Each row is a point on a landscape with many valleys, with its height.
From any point a ball rolls to the lowest of the 2 points nearest to it. It stops when none of these is lower. Distance is the straight distance between rows; heights are no part of it.
k558: [130 148 145 136 126 160 120 136 122 140 157  97 143 105 115  68 152 145
  99  96 174 107  99  79 133]  height 3.16
k762: [158 147 163 150 142 137 165 148 102 176 147  39 167 103  98  74 145 161
 137 145 146 125 129 109 125]  height 7.49
k170: [133 136 154 148 192  75 123  74 199 139 132 137 142 138 189 139 154 156
 183  97 139 128 100 195 156]  height 0.81
k111: [119 104 126 145  87 138 112 164 130 141 138 158  58 129 156 139  90 139
 109 122 114 159 101  91 128]  height 0.17
k39: [129 154  57 100 133 138 144 155  83  65 131  77 145  74  72  54 173 121
  82 164  81 120  95 127  97]  height 6.89
k599: [119 148 109  94 124 127 124 173  59 105 105  61 125 114  63  81 150 111
 109 153 120 165  97  91  83]  height 6.28
k623: [112 133  81 172 184 106 177  59 149 146  81 109 132 115 152  96 168 150
 152 117 121 179  96  79 126]  height 4.40
k15: [160 115 178 148 114 153 153 162 107 183 153  64 164 154 113 102  97 142
 116 129 159 101 130 106 112]  height 7.79
k698: [107 161 132 133 131 116 164  52 142 104 131 128 143 154 159 113 156 148
 158 124 110 139 103 151 178]  height 1.94
k48: [100 151 174 140 134 136  93 147 147 162 158 111 151  71  90 111 104 160
 146 142  87  88 150 153 111]  height 5.73
k983: [143  98 149 140  69 174 127 196  94 169 158  86 113 158 120 115  87 130
  81 128 167  98 117 113  97]  height 8.06
k440: [125 119 155 134 115  88  91  85 162 112 123 154 129 129 145 162 140 167
 151 132 126 131 135 177 140]  height 2.14
k616: [118 168 130 146 138 127 159 146 131 174 170 123 106 153 132 152 115  95
 145  64 131 161 164 123  93]  height 7.78
k313: [114 129  86 141  94 160 167 180  81  99 117  14 137  50  33  43 160 106
  90 109 150 129 106  78 121]  height 2.28
k441: [131 111 110 103  96  93 136 121 124  70 101 170  65 124 192 177 150 115
 139 168 125 139 107 134 192]  height 2.21
k284: [114 154 131 127 153 172  95 136 138 126 151 104 155  76  81  68 142 151
 127 133 106 120 128 141 136]  height 5.43
k965: [113 116 121 124 133  90 127 117 136  77 143 221 118 135 147 199 150 117
 152 163 114 114 162 190 182]  height 5.61
k254: [102 134  96 147 127 135 145 139 104 109 101  46 152  87  60  16 183 102
  95 130 155 137  66  87 116]  height 2.60
k121: [148 132 125 108  75 153 121 145 143  95 117 135  97 136 191 158  92  98
  85 165 101  95 134 136 150]  height 5.38
k347: [128 124 115  98  81 180 118 133 123 102 124  96 109 126 150 118  91 110
  83 169  98  76  95 123 134]  height 5.93
k521: [130 135 104 117 121 158 142 166  96 127 159 136 121 107 101 126  97 121
 102 171  76  98 142 110 108]  height 3.82
k546: [126 106 180  95 109 107 104 145 124 101 132 179 135 135 183 202 121 109
 115 184 109  98 154 216 129]  height 3.75
k303: [139 153 167 128 190 120 150 112 159 180 127 145 162 119 151 162 103 126
 155  84 101 114 177 147 112]  height 3.23
k265: [126 148 122 121 163 167  95 131 133  91 159 142 141  95 109 115 138 127
 103 159  74 124 124 161 140]  height 5.09
k388: [ 95 129 157 146 125 125 116 146 159 185 138 151  99 114 129 161  70 148
 167 101  97 140 155 118 109]  height 1.80
k567: [124 133  72  91 106 152 143 120 108  68 112 102 123 110  85  51 129  84
  89 135  92 132  90 117 125]  height 6.67
k777: [155 154  98 161 197 113 153  83 142 161 101 108 176 117 120  80 181 166
 142 101 145 161 139 117 112]  height 3.99
k956: [113 109 189 142 102 118 108 115 156 149 153 129 138 149 166 151 113 164
 139 141 135 126 131 157 119]  height 2.76
k72: [137 158 123  98 131 150 164 149  86 162 135 104 130 124  87  98  88  97
 134 141  91 111 143 112 116]  height 3.29
k453: [124 105 109 106  70  86  93 130 114  96 136 152  95 135 117 115 130 151
 113 154 138 143 106 124 106]  height 6.81
k525: [ 96 116 125 170  88 142 110 167 145 173 156 141  98 172 161 173  92 108
 119 122 165 103 153 146  85]  height 1.76
k188: [140 112 112 134 128 144 139 119 109 128 130  92 140  82  96  26 173 142
  86 123 159 133  69  87 127]  height 2.88
k191: [116 137 141 157 132 151 158 183  89 195 183 106 118 150  92 135 116 112
 137  79 161 149 146 108  89]  height 7.97
k718: [142 157 146 144 200 134 130 112 140 182 126 105 174 110 115 131 149 150
 153  89 138 126 165 129 101]  height 3.67
k287: [ 91 112 150 141 132 145 137 138 134 195 144 121 133 123  93 113  85 159
 173 109 134 127 141  91 113]  height 2.32
k719: [129 103 194 117  94 154 129 163 137 172 149 154 137 190 164 142  69 117
 109  88 157 131 151 157 112]  height 8.27
k869: [ 87 124 154 128 107 112 142  96 140 150 129 108 119 172 162 143 107 153
 169 133 133 153 112 127 125]  height 2.89
k515: [116 162 105 151 177 101 176 103 171 144 121 111 112 148 192 127 133 126
 167 118 130 176 123  90 129]  height 4.90
k859: [148 102 109 120 107 123 103 139 121 131 140 150 134  99  94  91 139 170
 101 135 143 143 154 107 100]  height 7.04
k174: [103 130 180 153 184  75 144  89 190 134 153 162 156 141 190 202 138 133
 187  84 132 101 134 214 147]  height 1.57
k970: [164 145 149 102  95 137 141 123 121 110 128 153 123 140 181 161 118 121
  86 120 128 106 148 118 145]  height 4.86
k533: [153  88 135 149 138 141 122 110 149 129 113 158 120 183 174 192 101 102
 129 136 137 123 131 142 149]  height 4.01
k880: [117 111  91  86  87 155 129 102 100  60  95 124 116 120 122 102 119 127
  86 152  94 123  81  90 151]  height 6.39
k52: [ 99 140 174 141 171  89 120 101 150 150 150 172 166 141 157 180 131 116
 161 135 129  72 134 204 116]  height 2.25
k145: [118 109 106  88  80 125 100 160  88 106 117 100  93 129 109  94 127 125
  96 171 135 154  94 118  84]  height 6.56
k847: [132 131 189 132 131 156 148 192 114 196 172 132 156 163 114 138  86 114
 127  69 166 121 169 123 101]  height 8.12
k728: [159 123 117 143 149 124 112 140 141 132 142 141 107 136 142  95 130 100
  98 128 152 140  86  95 120]  height 2.10
k281: [146  95 130 142 132 100 114  76 178 141 102 132 113 148 177 163 137 154
 150  90 166 156 135 144 124]  height 2.81
k60: [129 149 140 105 135 164 130 146 104 152 124  97 204 123  76 103 110 130
 120 157 136  57 181 132 114]  height 1.20
k220: [128  85 113 126 138 121 109  95 163 103  73 172 105 169 155 173 105 113
 157 135 136 156 119 115 178]  height 4.53
k47: [146 149 125 147 190 124 133 128 153 163 112  89 115 145 174 149 124 108
 144  97 150 153 111  95  93]  height 5.37
k66: [130 140 116  93 134 115 107 152 114 148 101 129 102 147 145 136 124 105
 131 161 152 160 141 124  81]  height 6.90
k778: [124  98 133 185  83 127 116 172 144 190 150 136  67 152 156 152  84 142
 117 107 141 142 123 112  88]  height 1.11
k721: [141 126 142 117 145 142 111 165 102 148 111  84 115 117  89  87 124 115
 130 131 119 197  96  92  99]  height 5.99
k319: [159  83 152 137 127  52 156 128 170 106  99 202 112 115 193 228 145  99
 187 115 135  72 171 214 210]  height 6.38
k355: [140 108 112 116  98 103 139 146 115 115 127 166  59 154 190 159 121 102
 109 155 140 155  93 120 138]  height 1.27
k566: [149 118 175 102 145 111 139  96 159 130 107 169 125 130 221 190 130 136
 143 114 149  92 124 166 182]  height 3.83
k435: [160 127  88 130 124 142 133  80 127 118 116 159  93 120 124 159 132  93
 112  75 108 129 129 127 140]  height 5.79
k978: [158 109 153  93 104 119 124 102 140 110 113 191 125 105 183 170 115 142
 104 136 121  73 149 155 174]  height 4.39
k255: [162 126 162 124 166 108 102  93 176 153 115 122 139 145 144 119 130 142
 148  49 157 151 115 141 119]  height 3.28
k882: [117 149 100 135 177 129 125 123 128 115 136 162 140 138 118  81 169 111
 115 125 169 143  98  78 129]  height 1.47
k519: [115 132 185 151 127 115 132 177 129 182 172 133 159  98 118 135  90 149
 133 155 103 104 181 139  89]  height 6.12
k563: [109 104 157 140  91 151  81 124 151 146 140 120 143 134 112 137 104 156
 130 117 142 125 166 148 104]  height 2.78
k756: [134 140 117 169 133 160 148 182  89 131 131  30 139  79  37  80 151 109
 118 108 142 156 120  73 128]  height 1.89
k713: [140 118 105 109 105 129  83 163 139  97 151 152 135 120 139 122 116 120
  80 193 131  74 141 145 104]  height 2.72
k729: [120 138  89 117 122 113  97  99 141  47 111 167 130 133 111 105 149 128
 115 146 116 151 115 126 162]  height 5.19
k110: [104 143 108 142 116 103 129 122 129  85 158 188 103 141 147 185 126 110
 133 156 103  99 127 134 161]  height 5.17
k96: [122 127  88 110 144 124 125  75 115  67  67 158 156 139 106  71 180 123
  97 113 144 184 104 100 150]  height 5.44
k377: [132 107 124 114 103 122  97 182  99 131 160 116 122  73  51  75 122 174
 109 139 123 126 117 102  98]  height 7.21
k806: [152 141 142 138 157 158 150 167  81 138 156  45 181  81  38  56 157 163
 130 147 118 126 126 138 146]  height 7.28
k31: [106 145  90 124 136 132 132 149  96  83 130 124 170 143  63  44 161 124
  98 147 151 140 109  68 127]  height 1.84
k688: [123 151 127 124 126 127 103 138 138  84 154 165 120  96 121 149 104 141
 114 167  58  96 128 129 146]  height 4.54
k593: [160  80 134 120  99  61 147 145 147  90  90 183  69 126 186 225 158 105
 199 122 146 116 152 185 233]  height 6.74
k667: [167 137  96 111  86 167 131 115 106  89 134 139 112 126 122 148 127  94
  71 104 103 121 152 135 124]  height 5.32
k578: [130 129 100 118 142 184 151 178  82 110 163  60 145  65  48  57 139 136
 108 156  96 118 107 118 128]  height 7.10
k782: [147 118  99  87 102 135 112 208 106  90 171 122 154 129  86  74 114 134
  77 184 137  95 142 119  90]  height 2.31
k738: [134 162  80 161 123 106 145  93 110 110 113 101 121 103 108 116 170 126
 107 117 106 148 127  82 102]  height 3.31
k527: [141  93 170 130 136  48 128 111 146 100 110 199 136 156 167 222 143 136
 181 140 132 102 143 193 182]  height 6.01
k119: [ 93 160 146 127  96 121 128  76 146 123 127  83 118 137 139  87 133 141
 152 119 124 137  84 124 137]  height 2.43
k3: [140 151 160 117 176 133 154 136 127 181 141 137 153 143 123 129  80  99
 157 148  81 121 155 150 111]  height 2.51
k40: [136  93 175 103 133 103 141 136 160 114 107 164  94 164 235 217 124  99
 171 128 162 112 108 186 205]  height 3.30
k434: [126 124 117 111 154 129 127 103  96 108  84 126 140 148  78  81 143 109
 121 105 120 193  86  86 118]  height 5.66
k863: [111 152 127 137 122 172 124 166 115 158 128  82 143 149 106 142 110 105
 137 149 134 150 200 118  90]  height 7.35
k639: [123 148 103 116 124 135 109 130 109 129  97  97 133 144  86 130 134 106
 135 153 118 171 170 126  81]  height 7.14
k238: [143 134 105 125 118 100 158  49 137  77  74 146  99 114 169 181 172 128
 163  98 104 139 118 152 210]  height 7.05
k362: [116 111 137 142 156  59 105  70 175 104 111 173 127 140 161 161 173 182
 190 104 149 150 107 179 175]  height 1.51
k634: [129 165  91 132 131 121 140  83  80 103 126 124 157  95  81 108 194 172
 110 111  93 144 130 125 115]  height 2.87
k35: [107 123 137 110 140 126 112 112 127 124 155 171 141 123 143 165 129 108
 127 177 110  68 132 216 123]  height 3.02
k117: [153 140 143 112 152 128 123 114 122 148 119 139 177 128 108 118 106 136
 123 169  90  90 167 165 116]  height 1.75
k736: [118 110  77 160 134 127 146  78 124 121  90 126 114 110 138 121 152 133
 118 152 119 150 107  71 122]  height 3.90
k706: [115 131 131 153 116 151 100 107 163 149 131 106 146 133 132 114 138 151
 129  99 185 122 144 103 114]  height 3.09
k823: [110 124 129 135 123 120  95 128 140 155 129 145  77  87 125 142 111 151
 145 131 104 151 122 109 109]  height 1.12
k391: [115 116 138  91 113  88 127 138 151  98  83 163  58 143 225 194 139 113
 173 125 167 149 106 136 195]  height 2.82
k187: [ 95 105 115 136  93 163 120 143 106 165 120  92 120 125  73 106 100 135
 134 120 148 128 130  88 101]  height 2.71
k403: [105 116  85  89 104 155 127 155  76  70 156 120 167 137  61  78 141 145
  83 153 138  99 116  99 107]  height 2.07
k328: [123  99 154 119  72 179 114 183 115 145 147 134 132 182 119 132  57 117
  90 134 126 119 150 146 107]  height 8.29
k876: [151 129 123 145 167 149 146 158 126 178  97  75 119 145 135 110 118  93
 128  74 172 175 106  58  91]  height 5.78
k327: [160 121 146 158 149 155 121 138 151 153 160 138 120 156 165 151 108  92
 104 127 128 130 125 146 117]  height 3.17
k659: [109 140 125 113 131 150 130 145 104 128 138  98 214 109  60  61 132 183
 125 181 124  55 160 148 128]  height 0.92
k629: [145 125 101 147 161 127 156  80 139 132 101 151  85 145 161 189 125  89
 145  60 118 140 104 107 151]  height 6.30
k613: [ 99 161 136 150 130 151 133 125 138 151 145 112 137 150 144 187 132 115
 147 107 132 146 195 135  94]  height 7.57
k695: [131 142 114 126 143 117 151  71 108 118 146 154 140 135 121 126 169 150
 133 119 110 153 122 144 137]  height 2.44
k851: [111 115  92 124 147 116  91  82 157 104  84 176 133 139  96 117 125 136
 154 140 123 154 136 125 148]  height 4.92
k381: [140 134 118 123 123  84 138  77 148 107  76 161  88 142 163 208 124 113
 166  58 126 114 122 115 182]  height 6.69

For each start below, name the point where the ball stops.
k15 => k111
k719 => k882
k777 => k659
k381 => k111
k876 => k698
k66 => k882
k347 => k111
k859 => k882
